Points, in no order, along strands that fork and pass close to each other.
Two points are linked if the straight distance between their rows is under 88. Some points are linked to none.
Q_746: [-20 -20  37  -2  16  17 -13  -2 -27  29 -18 -23   7 -17  10  17   3 -17
  25  -7   4 -11  -9  -9  10   0  10  -4 -20   3 -14  -5 -23 -11]
Q_792: [ 12  19   4 -10   0  12 -37  15   9   6  -6   9 -10 -10  12 -21  47 -14
 -16 -13   5   3  -6   5  27  20  16   5 -20  11   1   0   0  -3]
Q_911: [ 20 -30  20 -13   2   4  18  -3  19 -15  12  -6  21  -4 -12 -10 -38  18
 -19 -19  -6 -22  10   2 -14 -13   2  11  -6  -6   5   8   7   7]
Q_285: [  3 -13  -8  20  -9  -9  10  -1  11  -5 -12  13  -3  22 -32   3  -8  10
 -21  17  28   5 -12 -14  -7 -10 -21  10  20  -9  11  -7  10  21]
Q_222: [-25 -19 -10   2 -20   4  -4   2 -23   9   3  10 -10  24   3 -11   5 -11
  -9 -12  31   7 -28  13  22  34   4   3  12   6   7 -10  21 -10]
Q_928: [-16 -17 -26  -2 -15 -12  53  14 -13  21  20   1  -7  35  -1 -15  -8 -11
 -19  17   8  24 -12  -5  -4 -13  10  -9  -5 -12  24 -18   9 -27]
Q_530: [ 23  46 -17  14  14  -6  -9   5   6 -56 -17 -17 -19   5  -2   3  -1  -1
 -16  16   7  -4   8   7 -20   4 -10  14  19  -1  -5   1  21  19]
Q_146: [ 15  31 -10  19   1  11 -24   7  11 -43  -6  -9 -17   2  -1 -37   7  16
 -19  10   2   7  10   0 -11 -16  -7  -8  32  16  24  -4  17  23]
Q_551: [-24   0  11  -2   6   1   4   9 -34   0   7 -12 -20  15   5 -27 -41   8
  16 -12   0  11  -7  13   4   3  -8  12  33  18   3   7  12 -31]
Q_745: [ 23  25 -14   7 -12   9  -5  20   5  -5 -44  25 -26 -11  -8  16   2  16
   7  36  14   8  17 -27  30 -14  -5   0 -20  -2 -10  -3  -1  15]
Q_900: [ -3 -12  -7  13 -19   4   5  22 -12  15  25  10   0  -8 -23   4  12 -22
   8  16  22   6  17  -2  13  -5  10 -10  -2   9  15 -31  32 -31]
Q_397: [ -6 -31  42   1  17  21  -7 -18  16  -6  22  -4   0  21 -10  -4  -6 -27
 -15   6  12  17  18  -3   1  16 -33  12  10  -4  19  -6   9   3]
Q_275: [ 27 -18  -9   2  -7 -14   0   2   8  14  27  28 -20 -24  -1 -16  13  20
  10   1   1  36  32  23  -1   8   7 -17  26  -4  -2  14  33 -16]
Q_435: [  7 -15   1 -23  -9  18  17  11   6   8   7 -14  20  16  12 -12  -9 -19
 -32  -5  11  -8 -16  -5  23  15  20  19 -21 -16  10 -12  -4  20]
Q_302: [  4 -15  -3  -9  -1   5  34  -1  27   5 -19 -15  23  28  -6  10   3  -4
  -5  12 -32  -3  -2   2  16  -7 -26 -18  11 -20 -12   2 -28  14]
Q_164: [ 38  22  10 -19  16  -6 -12  22  -8 -39  -4   2 -31 -33  13  30 -10  14
  16   4 -16 -24  11 -16 -41 -10  -9  -1 -29  -2  13  33 -22  26]
Q_123: [-16  -9  -5  -1 -27  -5  25   8  -7  -5  63  -7 -10   2  -2 -18 -21  -8
 -17  -7   0  -4  10  36 -11   2  -7  -7  17  12  18   8   5 -16]
Q_323: [ -9 -27 -11  -7 -32  -5  27 -10  23   0  -1  -4  -2  -1 -29 -20 -24  26
  -7   6  -3   1   3  -3  -3 -12 -18  -5 -24 -30  -9  16 -41  40]
Q_318: [ 29   9  -5 -31  10   2   2   4 -14   2 -11  25 -22 -18  42  15  17 -11
  21  12  -2   6  -5  -5   2  14  23  20 -27   0 -12  24  -4  -5]
Q_838: [-15 -18  11 -13 -20  -8  31  -2  38  24  37 -18  17  10  -8 -17  -6   7
 -21  -5   0   1  -3  14 -12  11  -6 -14 -19 -33  14 -18 -15   1]
Q_813: [ 33 -16  23  -3  -8  -1  21 -16  30 -27  -1  -3 -25 -17  20  -1 -11 -25
  10  17  -7 -23 -10  -9 -15   4 -15 -15  -8   6   4  22  -2  -9]
Q_588: [-10  13 -18  20  18   1 -32  12   2  22  -3   1  12 -12 -10   0  37   3
   7 -29 -15  18   7  20  16  29  11 -36  14   8   5   2  -5 -36]
Q_814: [ -9 -13 -13   8   3 -10  23   3 -16  37 -20  -1  24  -2   2  -1 -15  28
   2 -19  24  11  -8  -8  -7  -2  23   8  -1  -4 -27 -16 -16 -16]
Q_601: [ -4 -20 -23  16 -15  -7  22 -18  16 -27   9  -4 -14  -2 -33 -16 -10  17
  10  14 -20  -6  -6  -5  -5   5 -22  -1  -4  -5 -11  26 -27  47]
Q_404: [-27  29  -9  27 -10   0 -18   4  -6  -2  11   1   9   6 -28   3  14  -6
   2   1  15 -16  -5  17   0 -28  13   7  21  35  18 -20  10 -20]
Q_860: [-25  22  29 -10  18   0 -17 -16  27  13   4  11  -2 -21   5  -2  16  -2
  22  -1 -28 -18  -1   2  19 -11 -12 -24 -22  -7 -20  23 -28 -14]
Q_165: [ 14 -12 -17   2 -20   2  17   1  12  14 -25 -16  10 -14  -7 -22 -34  26
 -10  -1  16 -17 -35 -17  -4  -6  19 -15   8 -18  20  -5 -18  38]
Q_340: [-19  22  11 -11 -22  -9   3   2   1 -11  49  -6  -5   6  -3 -19 -20   6
  -6 -11 -13 -24  -2  16   3 -18 -20  20  -4  23   6  12   3  -3]
Q_113: [ -5  13 -13  11 -15 -19   1 -25  26   0  -6  22  26  -7  -4  32  37  -7
  11  10  17 -20   2  11   3 -12  11   5 -31 -14 -19  -6 -22  12]
Q_375: [ 15  20   3  10  14  12 -51  -5   0 -38   2  -8  -5   6  22 -43   1   0
 -14 -16  -4   3  13  13  -8   1  -4  -4  25   8  13   4  20   7]
Q_602: [ 11   8 -19  15  14   3 -13  27  -6  16 -13  -6 -10 -20  -3 -33  18  19
   7  -7  -1  32  10 -28  12  -8  19 -17   3  33  -9  -6   9 -42]
Q_765: [ -4  -4  15   0  -6  -2  -7 -29  28  -7  28   7  -4 -38  -3  -2  24 -26
  21  11 -23 -18   5   0  -6 -20   4 -22 -18  -4  -4  24 -17 -27]
Q_754: [ 12 -19  21  -2   1  -7  -5 -15  24 -11 -14 -16  24   6 -30  16  -3   3
   1 -19   7 -26 -28 -25 -21 -26  -8  -5  -7   4  10  -3 -35  21]
Q_536: [  5 -20  24  -3 -14  -9  14 -17  37  13   7  15  -2  12   7 -11  -5   7
 -10 -10  19   1  -7  18  -4  14  -4  -3  -1 -23  -6   4 -17 -12]
Q_462: [-20  -8 -20  -6 -26  -1  22   5  -8   0  15   1  24   3 -22  -5  -6  20
  -5   8 -31 -24   1   6   0 -42   3  -4  -2  12  -4   6 -22  30]
Q_966: [ 22  57   3   4  12   6 -13  11   3  -6   6   1  -6 -19  32  12   3 -15
 -12 -13   3   3  12  27  -9  -1   9  -2   5  23  -1  10  -8 -37]
Q_568: [  6  -1  33 -11   4  -7  -6  -8   5  16  -8  35 -21   3  10  -1 -15   9
  19  -9  24  10  -5   9   3   5  -1   9   4  -5 -21  34 -10 -22]
Q_633: [-32 -34   1 -10   0   5  12   4 -28  23  31 -20  12  17   5 -18 -10 -14
 -21 -29  13   7 -26  20  11  41  16 -16  -3   0  25 -17   7 -31]
Q_725: [  4 -32   5   5  20   8   4  -1  -7  39 -12 -20  34  -6   8  -1 -22  13
   4 -16   6  17 -20 -20  -6  18  15   9   5 -14  -8 -21  -6  -9]
Q_219: [-22  12 -34   8 -13  -2  15 -16  27   5  -7   1 -21  -7   3 -26  33  -8
  23  42  -6  -1  -1  11  11 -13   6 -24  -6 -13 -15   8  -1 -16]
Q_677: [ -1  12  17  32 -15  14 -19  -6   4   5 -35  -8   9  23   7  24   9  -5
   0 -11  17   3  -5  16 -14   7 -24 -12  25   9   9 -27  -3 -32]
Q_289: [ 32 -14 -19   0  19 -13   4 -11  12   3 -13  30  24   0  15  43  21 -11
   9   7  13  22  -3 -12 -27   8   0  11  -4  -7 -14  11 -16   3]
Q_662: [ 38  29  -3 -16 -16 -11  15  -1  -6 -19  -8   5 -12   0  30  32  -2 -24
 -11   5  11 -20  -1  28  -6   7  12  22 -11   0 -13   3  21  14]
Q_406: [ 24   9  -4   4   6 -23 -23  -7  20 -53   8  -3 -33 -26   4 -22   7  14
   8  -7  -2 -22   7 -13 -15   8  -6   2  -7  -4   5  33   1  34]
Q_543: [  7  19 -36  10 -10  -5 -32  15 -16 -16  13  36  -6   3  -8  -6   9  34
 -17 -12  15  23  17  14  22  -1   9 -20  25   2   8 -20  55 -17]
Q_649: [ 20  24 -25  10 -19  -3 -34  26   1 -11  -5  26 -16 -10  -3   1  23  16
 -21  -9  12  10   4  -9  32  13  17 -25  -3  12  14 -21  44 -23]
Q_535: [-40  26  -7  13 -17  21 -24  15 -18   3  23  -6 -18  21   0 -40   4 -16
  -8 -19   6  31  17  33  21   8   0 -26  22  11  30 -16 -17 -23]
Q_419: [-43 -25   7  -8   8  20   0  -3 -24  27 -17 -16  12  19  -4   2  23 -20
  18   9   1   0 -14  -4  30  -1   5   4 -14   0  -6 -10  -6  -8]
Q_591: [  5  -5   5  13 -21   1  16   9  24   3  -1   8 -14 -10 -16   9  14 -22
  11  27  20   0  34  -2   5 -25   2  -2 -15   4  -1 -23  13 -29]
Q_50: [  2  14  10  12  11  -2  -2  -3   8  22 -19   3  25  28  11  22  12  -2
  11 -10   8  19  -1  14  -8 -10 -14  -4  38 -14 -11 -14 -13 -37]
Q_728: [ 29  27   3 -25   2  -7  -5  -1 -10  -4  -3  28 -39  -3  39 -17  -6   9
  23  -3  14  16  10   3  -3   8  27  17  -4  -6  -8  32   4 -22]
Q_354: [-14 -29  18  -4   7  -6   3  11 -22   8   9  11   3 -12 -18 -12 -12   3
  12 -10  15 -18  13   1  12 -16  20  20 -11  17   4   7   0 -10]
Q_65: [-37  32  30 -15   4   0  -6 -19   4   3  18  -4   5  -2   3   8  -2 -12
  13 -14  -2 -31 -13  17  19 -13   0 -19  -6   0  -8   9 -22 -29]
Q_263: [-13 -35  23  -5  -1  11   3   1  -1   7  19 -12  11  20 -10  -5  -3 -19
 -25  -4  20  -3  -9  -4  -1  21 -14  37 -13   4   9 -26  13  24]
Q_782: [  4  22 -18  21  10  -4 -20  12 -35  -6 -49  -1 -14  -8  -3   8  -7  18
   1  10   2  -2 -13  -6   8  12   1  12  12   7 -19  -3  23  27]
Q_933: [ 34  15   3  -8   2  -4   3  -6  16 -39 -25   7 -13  17 -19  32   0 -18
   7  -4   1  -4   1 -15   1  -8 -11  15 -11  -3   0  24 -22  32]
Q_328: [ 25  14  29 -12  42   4 -35  13 -12 -32 -13 -17 -29 -26  32 -12  -1   1
   4  -2 -23  -3   2 -24 -16  15  -8  -6   1   4   4  22  18 -11]
Q_898: [ 24   1 -20  -9  12 -17 -21   2 -11 -34  -4   0  -2  23  15  -8  11  -1
  16  10 -14  27  30 -34   4   9   5  12  19   7  -3 -13  52   0]
Q_852: [-26  -6 -18  15 -16  -5  10  12 -25  31 -25   9   4  13 -18  13 -24  37
  -4   1  29   6 -28  -9   3  -2   5  -7   4  -3  -8 -26   4 -10]
Q_346: [-17 -11   6 -24 -20  -2   8 -11   9  -6  55  -5  11  12  -9 -21 -23   3
 -15 -19 -34 -22 -18  12   2   1 -33   8 -16   5   3  15  -2  20]
Q_420: [  9   8   7  -3  14  12  -8 -10  11 -20 -10   1 -27  -1  -1 -25   0 -13
  12  33  29  12  13 -11   1  13   2  32  -5   3 -14  13   9   7]
Q_137: [ 23   0  29  -1 -15  -4 -11  -8  26 -17  22  20 -18 -27  12   9  17 -31
  15  -3  -5 -24  -1  -1 -11  -9   6  -4 -21  16  15  13  -5 -23]
Q_989: [ 15  -4   7   7  23   8 -20  -5 -22  15 -34  -9   9   3  26  44   0   4
  15 -13 -14  26   2 -18  -7  27  -8  21   8  20  -4 -16   4 -11]
Q_290: [ 27  42  14 -12  28  19   4  -8 -11  -4  -1 -13 -30 -27  26  20 -27 -11
  -8  15  -6  -8  12  10 -24  13   2  23 -18  -5 -35  31   8   8]
Q_242: [ 20 -20  29 -19  13   8  13 -13  22 -10   3   0  11 -24 -11  10 -41  -2
 -15 -10   0 -12   8 -17 -20  -6  -2  35 -30 -12 -16  26 -21  10]
Q_858: [  7 -26  -3  -8  12  -2  36  -7  -7   6  22 -15   6 -14  16 -11 -33 -11
  20  10 -11  12  13 -19 -11   1  11  19   8  15 -20  -7  20 -32]
Q_441: [-35  26   7  21  -7  18 -34  -6   3   3  25 -10 -13  18   2 -31  33 -15
   9   6  22  13  10  20   9  -6   0 -27  12  -7  22 -24  -9 -17]
Q_467: [-31 -16  -3  -1 -22   1   3  10 -14  30 -13   9  17  40 -33   2 -14  27
 -14 -14  23  12 -15   6  -1 -17   6 -17  12   1  27 -26  10 -21]
Q_350: [ -1 -17  23  15   8  11   3   9  -2  13 -30 -20   3 -19   8  19   3 -14
  15   5 -24 -23  -9 -11   1 -14  -1 -11  -1  15  -8  -4 -15  -8]
Q_659: [ 32 -37   5  -2   8 -13  13 -12  16  28 -22  33   0   4  13  24  12   7
  23   2   7  25   4 -20 -22  -1   2  -6  -2 -14  -4  10 -21 -11]
Q_206: [  9 -15  -6  11 -17  -6  33   8  -9  32 -17   2  11 -26  13  18 -24   8
   5   0  12  -7  -3   8  -8  -4  16  -2 -15 -11 -32   4 -19 -12]
Q_207: [ 16 -24  21 -21  20  21 -18  -5   9  33 -24   4  36   3   7   3  -7   8
  -3 -30   6   6 -14 -19  14  16  21   8   1 -27  18  -4  -9  -2]
Q_486: [ -6 -33  -3 -12   6   3  32   6  12  15   3 -13  11  16   7 -11  -6 -17
  11  11 -39  13   0  -1  14   1 -26 -18  22 -11 -16  11  -1 -12]
Q_569: [-10  15  14   2 -17 -14 -17 -12   5  11  11  -1   0  12  -1   4   2   4
 -15 -30  22 -23 -41  24  -7  19  -7  17  -5   9   4   4  -4  17]
Q_865: [  4  19 -15   6   9  10 -31  20 -21  14 -37  -1  -1  -3   1   8  27  12
  12 -39 -27   7 -14   7  35  31  10 -17   9  28   5  11  -2 -16]
Q_13: [ 20  31 -11  22 -21 -20  15  18   8  -9  20  16 -10 -29  15  15   1   7
  -5  -6  13 -13  18  25 -14  -5  12  -2   7  21  -1   5   7 -29]
Q_201: [ -4  12  24  -4 -16  12 -43  -2 -12 -31   4  -5 -17   7  11 -32  -3 -13
   1 -24  15  -8   0  19  15  13   0   3  17  20  31   7  19  -7]
Q_627: [ 36 -56   5 -20  -2  -1  30 -14  31  -4 -26   9   9   1  -7  -2  -2  -3
   5  16  -1   7  10 -20  -9 -11   5  -8  -2 -20  -1  11 -10   0]
Q_68: [-22 -27 -13 -11  -2   5   5   3  -6  22  26  11  31   1 -32   3   8  29
 -38 -11   5  13 -17   1 -22   0  32 -13   2 -13  36 -21   7  27]
Q_840: [ 28  12   9   0  38   6 -11   1  -8  12 -13   9   5  -2  30  43  16 -14
  12   7   3  25  -1 -19 -30  30 -17  15   9  -2  -1  12 -23  -8]
Q_189: [ 20   3 -24  13   9  -3  -4  10 -27 -17 -34  -7 -14 -12  15  27   6 -10
  -1  16  -6  -6 -15  -4   0  15  -4   7  -7   0 -15   9   2  45]
Q_248: [ 25  57  15  -3  32  21 -11   8   2   4  -1  -9 -14 -25  13  34  -4 -10
  -3   1   2   0   3  15 -27  -3   4  11  -3  16 -11  19 -10  -9]
Q_889: [-19 -13  12   3  16   8  22 -21  23 -10  31   2  -6 -30 -21  -1 -24  -3
 -15  10  -3 -11  19   6 -22  12 -20  33 -15  -6 -22  20  -8  15]
Q_277: [-38   5  45  -1  -4  -2 -17 -30   8  -2  40  -5  16   6   1  -5   8 -18
  14 -14 -19 -16 -10  10   3  -7 -34 -35   8 -11   7  -4 -13 -21]
Q_76: [ -3 -24 -14  -6   1  -5  10  15 -17 -11   9  -7   8 -13 -15  -7  -4  13
  -4   1 -43 -24  10   4   8 -12  -7  -7  10  18   7  10  13  35]
Q_443: [ 17 -13   6  -7   3  15  32   6  28  18  11 -17  31 -14 -10  -9 -38   5
 -16  -5   2  -9  12  -8 -24 -14  27  10  -2 -17  26  -9   5 -12]
Q_7: [  8   8   1   3   9   9 -29   3 -36  28 -31  -4  10   5   7  32  13   3
  30 -31  -9  30 -13 -13   5  31  13   2  -3  33  -6 -10   0 -32]
Q_64: [-13   2 -14  -1  20  12 -15 -13 -11  -5  18   1  14   3  19   1  14 -29
   6  -6 -26  13 -17  -3  19  23 -11  -3  37  19 -12   8  23 -25]
Q_280: [ -8 -31  -7   7  -2  14  26  -3  18  -8 -21 -17  11   9 -36   2 -19  15
  -4   8  13  18  16 -21  -7 -17 -11   5 -18 -38  -8   6 -46  34]
Q_520: [-14  -7 -40  20 -16  -8  23   8   3  14   7  12  -7  -5 -12  -6  26  14
  10  21  -9  11  -6  11  13   0   1 -42  15  -2  -9 -10  17  -6]
Q_901: [ 10   7 -22 -11   9 -32  -9  16 -32 -18  13  10   2   1  19  -7 -14   5
  10 -29   0   3  28  18  -3  15  30   8  25  -2  -4   0  44 -22]
Q_979: [-17 -16  -9 -12   7  21  20  17   7  30  18 -14  39  -1 -28  -2 -16  21
 -17 -10  -5   2  15   4 -23 -21  32   2   0 -16  42 -24  -1  13]
Q_226: [-45 -20  -9  -2  -4 -13  11 -21  -2  11  32  -9  15   7 -20  -4  25  17
  -8   7 -18   3 -11  -2 -17 -22 -16 -19 -39 -29  24 -27 -23  51]
Q_315: [  3   5  12   1  -4  -6 -20   2 -20  11 -26   4   8   4   5  25  -6  20
 -17 -24  29 -14 -29  13   0  22   6  22 -16   5 -11  10  -9  30]
Q_845: [-15 -18   5 -14  13  21 -18  -8  -9   3  33  10   6   4  -5 -21  17 -19
  12   1 -26  23   2  10  18  -6   1 -25  43   9   6  10  14 -15]
Q_529: [-38 -14 -27   6  -7 -10  20  -4   9  12   5  14   5  13 -18   7  30  14
   6  34 -26   5  -2  11   3 -25 -13 -48  12 -22   4 -11  -7  22]
Q_416: [ -2  27  36  30 -14  13 -45  -6  13  -3 -12  -9  -9  10  -7   9  -1   1
  -6 -18  15   5  11  13 -11   4 -34  -1  18  21  15  -8  -8   1]
Q_672: [ 27 -17  -9 -15 -14  -3  26  -7  22  -4 -45  16   1  18  -8  16   1  -5
   6  11 -12  -4   4  -7  17 -22  -8   3  -2 -10 -13  23 -27  12]
Q_598: [ 26 -18   1   7  -4 -19 -11  22 -10 -23 -29   3 -18   2   7  11  -9  23
  -7  -9   1 -19  25  -9  -4  10 -15 -14   4  -9  16 -15  38   9]
Q_707: [-28 -11  21 -16  -3   0  19   3   0  20  34 -18  16  18   5 -15  -3 -15
 -26 -19  10   0 -14  19  -1  14  11 -11  -7 -27  40 -29 -10 -28]
Q_509: [ 10 -22 -23  -7  15 -16   6  -2 -32  -9   2  -8  15  14  22  -7 -10  15
  18   2  -9  13   7 -23   6  18   8  23  11   7 -26  -9  37  23]
Q_159: [ -2   1 -17  10 -21  -8  14  -8   9 -14  43  14  -5 -15   6 -10 -19 -10
  -2  -4  24  -7  25  39 -10 -13  15   0  25   4  -2  12   2 -36]
Q_605: [  0  14 -11  17  10  -4 -12  11  15  21  16  21  11 -19   2  19  33   5
   3 -21 -17  -1  23  25  16  11   6 -11  -7   3 -15  10 -14 -11]
Q_359: [-31  17 -13   5   0   1   0  14 -36   4  22 -23  -9  20  -9 -27 -25  -8
  -4  -9  -5  21   4  29  15  17  -5  -7  28  26  21  -3  -7 -44]
Q_503: [-33 -24 -14  -5  -6 -15   8 -13  -4  27  31  -7   3  17 -17 -16   3  10
 -38  -3 -18  10 -36  -1 -15  -4   9 -10 -30 -16  40 -17 -10  49]
Q_586: [ 24  -3  -5  16 -19 -17   5   7  -6  -8 -27  33 -27 -21  -4  12 -19  40
  11  17  20 -16   7 -21   2 -22   6  -3 -19  -3  -3   4   5  25]
Q_891: [ 28   0   8  -6  31  -6 -10  10   3 -37 -13  -8 -22 -24  10   0  -1   6
   4  -1 -30 -25  23 -15 -10  -5  -3  -2 -13   4   4  35  -1  27]
Q_343: [-14   7  25  -1  27  10 -10  -9 -15  28 -10 -10  -4 -14  16  35   4 -28
   7   8   5   2  -6   1  -1  22  -9   8 -27 -22 -39  -1 -23   2]
Q_992: [ 26  15  -5 -16  12   8 -23  11  -7  12  -5  12  -6   1  25   2  25 -23
   6   4  -4  21   5  -9  27  29  16  19 -12   6  -4  -3  16  -6]
Q_833: [-11  -9 -21 -17 -25   1  46  13  -8  11   1  -7   5  20  11 -13 -16  -8
 -22  18   7   2  -1  -4  11  -1   9  15  -9   0   1 -26  13   0]
Q_16: [-31 -18 -16  -4 -16  -6  15 -19   8   3  13  12  13  11 -43   6  27  12
  -1  32  -7   3   4 -12 -11 -40  -8 -26 -26 -29   9 -17  -9  46]
Q_434: [ 20  30 -15   1 -13  -7   0  -2   9 -12  -5  18   2 -11   8  38  36 -25
  -3   9   2 -22  -4  -1   7  -8  20   7 -22  16  -6  -7   6  10]
Q_353: [ 25 -25 -20   3  11  -4  24  -3 -17 -19 -24 -18  14  -2  14   2 -12  -7
   0  13 -13  -3  -9 -12  -1  13 -10  16   7 -10 -21   4  10  27]
Q_571: [ 10  11 -23  15 -11   8 -15  19 -12   1   9   1 -11 -21  -7 -11  31 -11
 -11   1  16  30   7 -17  17   7  22 -20   5  30  14 -27  25 -39]
Q_995: [-32   5   8 -32  -2   1  28  -9   8   8   7  -3  22  10  -1  -7 -11 -23
   1 -14  -9 -30 -26   8  20 -20  19   4 -11 -10 -15  12 -24 -10]
Q_308: [-29 -10  -8  -9  -3  -4  34   0 -12  12  28   1  -8  25   7 -22   3 -25
  24  35   7  34   7   0   0  -6   0   1   5 -12   4 -14   3 -43]
Q_358: [ 24  -1   1   4   8 -21  -2  29 -17 -18 -22   4 -30  -8   9  -6  -9  21
  24   4  -3  -8  32 -16 -13 -23  12  -8  13   8  11   8  40 -14]
Q_929: [-29  -1  16   4   6   9  -8  -5   0  16 -32 -10  -1  32 -18  -4   3   0
  18   8  10   0 -11   4  13  -7 -16  13  -1 -10  -7  -2 -16  19]
Q_422: [ -4  -5  40  -8  34  24 -16 -18   6  -4  12  -5  -2  16  -1  -8 -18 -35
   2  19  -8  19  11 -18  15   8 -31  20  25  -4 -11   9   5 -13]
Q_829: [-17   4  -1   2 -25   3 -11  11 -22   0  -1  12  20  22 -33  19 -10  23
 -18 -27  18  -7   0  19   1 -16  -2  11   9  23  23 -19  17 -12]
Q_910: [-11  -2 -19 -21 -38  -7  27 -19  19   1  12   4  21   0   0   4  -1  -5
   3  -4 -24 -37  -7  12   4 -34  10  10 -26  -1 -24   8 -29   8]
Q_44: [ 12   4 -20  15 -19   5  22   3  15   0 -20  12  -7  -5 -17  18   8 -10
   6  43  18   5  30 -19   3 -11  -3  20 -16  -6 -19 -13  10   0]
Q_303: [-23 -13 -21   9 -11  -3  18  -1 -11   9  14 -12  -1   7  -8 -16 -15   5
 -44  15  -3  -9 -39 -18 -15  -3   1   7 -19  -3  33 -16   3  47]
Q_80: [-13  -5  -6   9 -25 -15   2  -7   9  11  -9   6  39   1  -9  28  15  15
  -7   2  11 -13 -11  -4  10 -12  -2 -14 -28 -24 -11 -28 -30  22]
Q_580: [ 16  17 -12  11  21 -10 -10  13  -9  -3  -9 -11 -23 -26  15 -36  -8  26
  25   7   1  18  23 -24 -10 -12  19   5  14  16  -9  12  21 -28]
Q_203: [-57  -3 -11 -14  15   0  22   4 -30  27  -8 -15  16  37   1  10   4  -6
   3   3 -14  12  -3  12  20   0  -2  -5 -10  -9 -10 -23 -17 -24]
Q_599: [-36  11  -4   8  10  10  -4   9   4  11   1  -4   0  21 -20  -9   8  17
   0  -4 -20   1 -12  18  13   5 -21   0  20  13   6  -1  -9  11]
Q_489: [  5   0   4  16  28  -5  13 -16  17  -6  -9  -9  24 -19   0  29  13 -24
   0  18 -19 -19  -5  -8 -21 -20  -3  -2   6  12 -11   1 -11  -9]
Q_505: [-18  -7  -5   6  -3  -6  24 -29  18   8  -6  -6 -19   4  10 -22  10 -16
  39  42   8  32  15  -6  -4   0  -8 -13  10 -14 -14  -8   1 -29]
Q_596: [  2  42  11 -20  18  14 -29  10  25   8  -4   0 -16 -13  13  -9  40  -9
  -7  -2 -21  -3  -5   2  17  -9  12 -16 -28   6 -11  27 -28 -13]
Q_774: [ -4  -3 -18   4  -4  -9 -18   8 -38 -16  28  18   0   9  -4 -12  -8  20
 -12 -20   6  16  23  30  -1  12   7   5  41   3   7  -9  49  -8]
Q_430: [  3 -27  -5  -6  -2   6 -12  21 -18 -15  26  11   1  -9 -24  -9  18  20
   7 -19 -31 -12  18  12  10  -4  11 -12  11  24  16   8  34  11]
Q_456: [-31   8 -33  25  -3   8  -4  11 -27  24 -26  17  -9  12 -12   2  -7  28
  -4  16  18   8 -17  -5  11  13   3  12   7  -3 -23 -26  14  19]
Q_669: [ 21 -20  19   4  15  11 -12  -9   9   7 -24  -3  33  -5   0  10 -16   9
 -30 -25  26  -4 -24  -8  -3  26   6  22 -10 -24  11  -2 -21  42]
Q_951: [ 12  18  28 -25  36   8 -13   2 -22 -15  -5 -10 -19 -16  26 -13 -23 -14
   8   0 -20  -2  -2 -21  15   8   1   7  10  14 -11  27  28 -18]
Q_9: [ -6  26  20  15 -11  -3 -38 -23  19 -15  26   2  11  11  -2   4   6 -11
 -12 -13  22 -10 -11  15 -16   8 -27  16   8   8  11  -1 -16  11]
Q_785: [ -1   7 -24   6  -8 -21   1 -10  13 -45   5   2 -35 -13 -17 -38  -8  26
   7  10 -13 -19  13   1  -6   6  -3   6  -9  -7  -7  28  15  41]
Q_742: [ 20 -12 -20   8 -35 -12  28  13  12  19 -21   3  35  -8  10  29  11   8
 -23   1   7  -9  -3   2   6  -8  21 -13  -9 -20 -12 -27 -14  -2]
Q_6: [ 32  41   4 -13  -4  -6  21   4  -8 -22   3  -8 -35 -19  26  23 -17 -10
  -6   1 -15 -31  13  25 -22   5  -2  15 -28   1 -25  24   2  21]
Q_755: [ 36  15  12 -27   3  -9  -9  19 -32 -24 -40   5 -18   0  14  39 -16  23
  11  -1  -3 -25  16  -1 -29 -11  -3   3 -13 -17   2  30 -23  35]
Q_878: [-38   0  18  14  19   6  -3 -12  21  -3  28 -17  -4 -13 -29  -6  -1  -5
   6  28  -7  -4  22  -3 -12   1 -31  16 -18   3  -4  -2 -10  23]
Q_411: [  2  -6   1  13 -27  -1 -23  -1 -11 -19  -5  19 -13  14   7  -9  10 -14
  -6  -2  39  -2 -16   6  15  14  -1   1  21  11  22 -16  34  -3]
Q_740: [ 27 -19  -4  10 -23 -20  19   1   6  -5 -35  21  -5  -6   0   6 -17  26
   0   0  24 -28 -25 -21  -7 -16   9 -13 -10  -7  10  10 -13  27]
Q_72: [ -9  -3 -23   4 -31   0  33   6  -4   6  -6 -33   0  -4  -3 -23 -28  16
 -25  16  11 -24 -46 -16  -9  -9   9  11 -16 -18   9 -15 -20  49]
Q_196: [ 17  21  29 -21  28  11  -7  -5 -11   4   2   0   2  -1  25  13 -23 -32
   6   1 -14  26  15 -18   1   9 -26  21  15  14 -28   5  17 -29]
Q_106: [  3  -4 -16 -11   6  12 -16   8  -7 -15  18   7  -1   1  -7 -39  24  14
  -1  -8 -35  11  14  23  22 -12  10 -30  37  21  24  14  28   3]
Q_657: [ -2  -1 -11  -6   8  -9  19   8 -36   5   1 -23  -6   6  22 -16 -24  -3
  23  -6   5  19   4 -19  13  17   3  16  16  20 -18 -16  25 -17]
Q_141: [-27  14  44   9   4  19 -43 -21  25  -2  31  -1  -7  -6  13 -30  14 -25
   4  -2   4   7   4   4  12   3 -13 -32  13  -7   2   3 -16 -15]
Q_259: [ -1  43 -13  15   5   6 -28   0  26 -16  -3 -21  12   3 -20  -7  24  15
 -14  -8 -30  -4   0   9   0 -11 -19  -7  30  22  11   3  -3  17]
Q_93: [ 19  12  24  -5   5  -1  -3 -15  12 -21 -24 -15  10  11 -22  38  -8 -16
   5 -11  15 -14 -26 -21  -7 -18 -19  15 -24   2  -5   9 -47  37]
Q_119: [ 28  32 -11 -11  16 -14 -37   9 -27 -24 -28 -11 -13  16  33  10   9  10
  13  -6  -4  27  19 -32  -9  17  18  22   2   6  -9 -18  43   3]
Q_334: [-15  -4  26  -6  35   9 -14 -22  15   5  11   1  16   5   1  20  11 -28
   9  14 -13  14  21  -8  11  20 -27   6 -13 -26 -31   2  -7 -12]
Q_147: [  4 -11  -6  15  -4  -9  28 -22  33 -14  -2 -19  24 -12 -17   7  -3  -6
  -8  11  -1 -20 -21 -13 -31 -20 -12  -2  -1  -3   5  -3 -20  14]

A fork is a point with three links, a tip a point with one. Leave the first point through the second and follow the links. Name the first fork or tip that comes.
Q_878 / Q_889 => Q_503
Q_65 / Q_277 => Q_657
Q_596 / Q_792 => Q_146
Q_113 / Q_434 => Q_346
Q_159 / Q_13 => Q_814
Q_707 / Q_838 => Q_860
Q_64 / Q_845 => Q_65
Q_72 / Q_165 => Q_571
Q_503 / Q_68 => Q_878

A fork is a point with three links. Follow the links from the first point to the second and name the forks in between, in order.
Q_259 / Q_933 => Q_419, Q_746
Q_599 / Q_164 => Q_419, Q_746, Q_422, Q_891
Q_93 / Q_68 => Q_746, Q_422, Q_503
Q_865 / Q_196 => Q_672, Q_746, Q_422
Q_833 / Q_318 => Q_422, Q_746, Q_419, Q_146
Q_9 / Q_662 => Q_814

Name the points in between on the shortest way along the links from the first point to the second, in order.
Q_50 / Q_509 => Q_677, Q_416, Q_9, Q_569, Q_315, Q_669, Q_207, Q_725, Q_814, Q_852, Q_456, Q_782, Q_189, Q_353
Q_13 / Q_113 => Q_966, Q_248, Q_290, Q_6, Q_662, Q_434
Q_219 / Q_443 => Q_520, Q_529, Q_16, Q_226, Q_503, Q_68, Q_979
Q_68 / Q_929 => Q_503, Q_226, Q_16, Q_529, Q_520, Q_219, Q_505, Q_308, Q_928, Q_833, Q_435, Q_263, Q_397, Q_422, Q_334, Q_343, Q_746, Q_419
Q_782 / Q_707 => Q_189, Q_353, Q_509, Q_657, Q_551, Q_359, Q_535, Q_441, Q_141, Q_277, Q_65, Q_860, Q_596, Q_792, Q_992, Q_318, Q_728, Q_568, Q_536, Q_838
